Each scene shows the same named points in several views. A view is turned or mirrored, and shifted as a whole, has a little noise and may leave points out.
(in the rows, 100 means zero)

Scene 1
View 1
dem: 94, 106, 86, 114, 99, 88, 125, 117, 82, 109, 78, 98, 89, 92, 105, 104, 127, 111, 99, 103
zur: 119, 111, 91, 89, 52, 65, 123, 102, 101, 75, 86, 72, 87, 81, 64, 90, 133, 120, 95, 94
Bomod: 86, 109, 102, 102, 98, 62, 128, 128, 97, 111, 61, 80, 94, 110, 113, 112, 124, 132, 100, 96
fad: 96, 105, 91, 100, 84, 59, 130, 123, 95, 97, 67, 80, 91, 100, 95, 104, 122, 136, 91, 93
ker: 102, 113, 93, 98, 65, 58, 142, 110, 103, 77, 91, 63, 94, 90, 75, 94, 105, 110, 76, 92
gopo: 114, 119, 103, 94, 62, 91, 116, 93, 98, 87, 90, 85, 82, 86, 87, 98, 145, 96, 112, 100
Tipa: 102, 108, 86, 112, 75, 83, 116, 106, 79, 91, 76, 108, 77, 98, 107, 103, 141, 124, 109, 100
vadin: 104, 113, 100, 88, 81, 73, 119, 114, 103, 106, 68, 76, 92, 88, 85, 104, 143, 121, 108, 97
zavi: 90, 120, 94, 108, 78, 97, 121, 105, 90, 107, 75, 94, 83, 96, 112, 110, 136, 107, 106, 100
Nisa: 100, 118, 108, 88, 66, 71, 116, 107, 101, 99, 67, 76, 85, 101, 100, 109, 145, 126, 113, 93
vugig: 115, 106, 117, 111, 88, 75, 106, 104, 83, 88, 80, 111, 80, 105, 111, 99, 160, 113, 135, 105
Busar: 78, 111, 41, 100, 63, 98, 132, 115, 85, 111, 61, 87, 84, 75, 84, 111, 118, 141, 69, 95
vos: 106, 117, 110, 100, 78, 67, 129, 106, 100, 84, 90, 74, 89, 98, 92, 97, 125, 101, 100, 98
petem: 86, 109, 86, 104, 92, 78, 129, 121, 90, 112, 64, 85, 90, 96, 105, 112, 126, 131, 94, 97
Nesa: 90, 119, 86, 103, 66, 75, 136, 107, 98, 90, 80, 77, 87, 96, 96, 104, 113, 116, 82, 92
sadid: 86, 125, 123, 109, 90, 77, 119, 108, 93, 102, 75, 90, 82, 122, 137, 114, 135, 106, 121, 98
Nubuk: 107, 114, 105, 98, 67, 68, 107, 106, 88, 91, 67, 99, 75, 108, 112, 106, 157, 134, 124, 97
Dugo: 109, 106, 122, 106, 108, 78, 105, 114, 87, 110, 71, 104, 88, 103, 114, 104, 160, 112, 136, 107
Refig: 99, 112, 107, 99, 79, 65, 119, 113, 95, 96, 71, 86, 86, 107, 105, 106, 137, 125, 111, 96
sogir: 119, 107, 112, 101, 67, 59, 110, 103, 90, 73, 80, 98, 78, 106, 99, 96, 150, 126, 121, 97
pov: 67, 112, 79, 113, 104, 76, 140, 131, 87, 119, 61, 83, 95, 106, 119, 118, 105, 134, 78, 96
View 2
Nubuk: 85, 88, 86, 94, 110, 141, 94, 111, 88, 75, 98, 107, 109, 84, 85, 65, 106, 93, 103, 63
vos: 84, 89, 76, 95, 111, 110, 103, 102, 115, 87, 99, 115, 116, 101, 102, 84, 86, 100, 108, 106
fad: 92, 72, 96, 97, 95, 125, 103, 110, 96, 72, 96, 141, 108, 88, 105, 84, 108, 101, 105, 108
petem: 78, 75, 102, 86, 102, 135, 92, 105, 80, 73, 97, 140, 107, 101, 100, 87, 112, 103, 109, 109
zur: 108, 89, 89, 114, 114, 100, 97, 101, 133, 82, 93, 119, 136, 87, 93, 73, 111, 100, 95, 104
zavi: 72, 95, 94, 82, 114, 132, 84, 91, 85, 88, 101, 113, 108, 108, 87, 86, 110, 103, 113, 98
ker: 96, 84, 85, 108, 102, 100, 108, 102, 129, 88, 97, 130, 118, 92, 111, 94, 106, 104, 102, 132
Bomod: 77, 67, 92, 84, 100, 138, 103, 115, 77, 67, 99, 138, 100, 96, 109, 84, 95, 100, 108, 103
Dugo: 76, 85, 81, 69, 112, 133, 85, 101, 72, 75, 97, 118, 112, 104, 86, 65, 72, 96, 122, 55
gopo: 86, 102, 85, 95, 126, 109, 83, 92, 114, 91, 96, 100, 130, 106, 83, 75, 101, 100, 106, 93
pov: 68, 69, 106, 79, 90, 143, 100, 105, 66, 75, 102, 155, 88, 102, 112, 101, 116, 107, 114, 127
sogir: 95, 94, 75, 100, 104, 124, 100, 108, 110, 85, 98, 108, 110, 77, 87, 67, 98, 94, 107, 63
Refig: 84, 80, 86, 93, 109, 132, 99, 109, 92, 75, 97, 118, 105, 90, 97, 76, 98, 98, 104, 88
Busar: 89, 84, 128, 100, 98, 125, 78, 87, 85, 82, 95, 155, 118, 99, 87, 94, 159, 107, 104, 132
dem: 78, 88, 95, 74, 101, 122, 85, 91, 80, 87, 98, 140, 109, 106, 93, 86, 103, 105, 122, 100
Nisa: 87, 79, 95, 103, 119, 130, 96, 111, 100, 71, 95, 111, 121, 94, 93, 75, 110, 96, 91, 99
Nesa: 83, 87, 92, 99, 105, 121, 101, 99, 108, 86, 100, 127, 109, 98, 103, 93, 119, 105, 102, 125
Tipa: 85, 98, 93, 88, 101, 129, 86, 93, 89, 91, 99, 125, 105, 90, 82, 77, 116, 100, 115, 78
sadid: 58, 89, 74, 78, 113, 148, 100, 108, 77, 83, 105, 99, 87, 103, 99, 86, 88, 98, 112, 85
vugig: 82, 98, 76, 82, 109, 129, 89, 97, 88, 88, 98, 108, 109, 93, 81, 64, 87, 97, 118, 50
View 3
dem: 101, 102, 105, 90, 103, 133, 114, 94, 92, 129, 126, 110, 92, 96, 113, 107, 91, 86, 89, 127
pov: 135, 110, 88, 90, 111, 124, 111, 104, 111, 111, 153, 123, 110, 109, 122, 118, 108, 84, 84, 131
Busar: 136, 123, 72, 97, 99, 130, 91, 114, 90, 109, 116, 117, 87, 88, 83, 147, 81, 75, 88, 124
gopo: 80, 118, 109, 101, 85, 118, 102, 100, 67, 135, 86, 104, 78, 82, 120, 92, 82, 81, 107, 110
vadin: 100, 117, 104, 110, 113, 112, 98, 110, 73, 138, 114, 107, 96, 80, 125, 106, 88, 96, 104, 116
Nisa: 104, 124, 98, 108, 111, 106, 84, 117, 73, 128, 105, 109, 93, 87, 130, 98, 92, 88, 110, 104
Refig: 101, 111, 102, 95, 114, 116, 92, 106, 84, 131, 115, 102, 97, 98, 136, 90, 100, 91, 100, 108
Dugo: 70, 94, 134, 88, 128, 130, 101, 95, 88, 134, 128, 92, 93, 94, 132, 73, 92, 100, 101, 117
Nesa: 121, 119, 80, 98, 87, 112, 105, 105, 81, 128, 106, 113, 95, 96, 126, 112, 98, 81, 93, 115
zur: 104, 122, 78, 107, 91, 105, 92, 106, 55, 155, 78, 101, 87, 75, 130, 114, 84, 92, 98, 103
vos: 98, 114, 95, 100, 86, 108, 112, 97, 73, 146, 100, 106, 95, 90, 142, 95, 97, 88, 97, 114
ker: 124, 121, 68, 104, 77, 100, 110, 101, 69, 151, 94, 112, 99, 86, 142, 120, 98, 88, 90, 114
zavi: 94, 112, 112, 86, 92, 125, 104, 101, 92, 110, 116, 111, 85, 103, 116, 87, 96, 73, 101, 116
vugig: 70, 98, 122, 79, 119, 134, 92, 93, 78, 136, 103, 87, 86, 100, 128, 73, 93, 92, 98, 107
Tipa: 96, 105, 100, 80, 109, 135, 90, 99, 86, 125, 107, 94, 83, 101, 114, 97, 93, 82, 90, 108
sogir: 87, 107, 99, 85, 114, 119, 81, 101, 71, 143, 91, 85, 87, 97, 140, 83, 97, 96, 97, 96
View 4
sadid: 124, 108, 105, 104, 76, 84, 84, 118, 122, 120, 113, 129, 91, 126, 124, 82, 140, 124, 91, 116
vadin: 102, 100, 85, 96, 85, 112, 95, 123, 108, 100, 109, 117, 93, 76, 101, 95, 120, 120, 101, 113
Nubuk: 112, 82, 86, 92, 73, 100, 99, 122, 99, 135, 115, 137, 100, 97, 121, 88, 134, 114, 100, 110
zur: 96, 97, 91, 112, 90, 133, 120, 103, 101, 120, 118, 120, 97, 59, 93, 81, 95, 117, 96, 105
Dugo: 116, 105, 78, 91, 61, 83, 90, 134, 97, 98, 112, 143, 93, 119, 113, 90, 144, 105, 104, 100
fad: 93, 105, 82, 107, 89, 98, 87, 109, 125, 114, 114, 108, 103, 71, 124, 87, 112, 114, 112, 117
petem: 92, 105, 89, 98, 86, 100, 83, 119, 135, 101, 111, 103, 107, 92, 126, 96, 121, 115, 105, 117
Bomod: 104, 112, 83, 102, 88, 82, 75, 118, 129, 111, 111, 110, 98, 88, 130, 89, 127, 118, 114, 122
Tipa: 96, 88, 92, 100, 69, 107, 104, 116, 116, 118, 121, 127, 118, 106, 124, 87, 121, 103, 98, 103
gopo: 107, 97, 105, 105, 75, 130, 118, 116, 102, 106, 115, 130, 95, 98, 92, 86, 113, 118, 81, 101
Nisa: 108, 90, 91, 97, 89, 117, 97, 117, 111, 122, 108, 117, 94, 77, 108, 93, 122, 127, 96, 122
Busar: 62, 83, 95, 93, 95, 135, 97, 112, 150, 100, 114, 81, 134, 80, 129, 107, 104, 113, 98, 116
Nesa: 93, 108, 105, 115, 92, 115, 99, 100, 134, 114, 117, 104, 105, 82, 117, 84, 104, 123, 96, 118
vos: 105, 118, 96, 121, 79, 109, 110, 104, 110, 111, 121, 124, 93, 82, 100, 71, 102, 115, 97, 103
pov: 85, 117, 92, 105, 92, 84, 69, 113, 157, 98, 112, 89, 113, 99, 145, 95, 120, 116, 114, 125

In a view up to two points have been moved. Name them for each view, in the order of its rows, or write none.
view 1 -> Nisa
view 2 -> none
view 3 -> zavi
view 4 -> vos
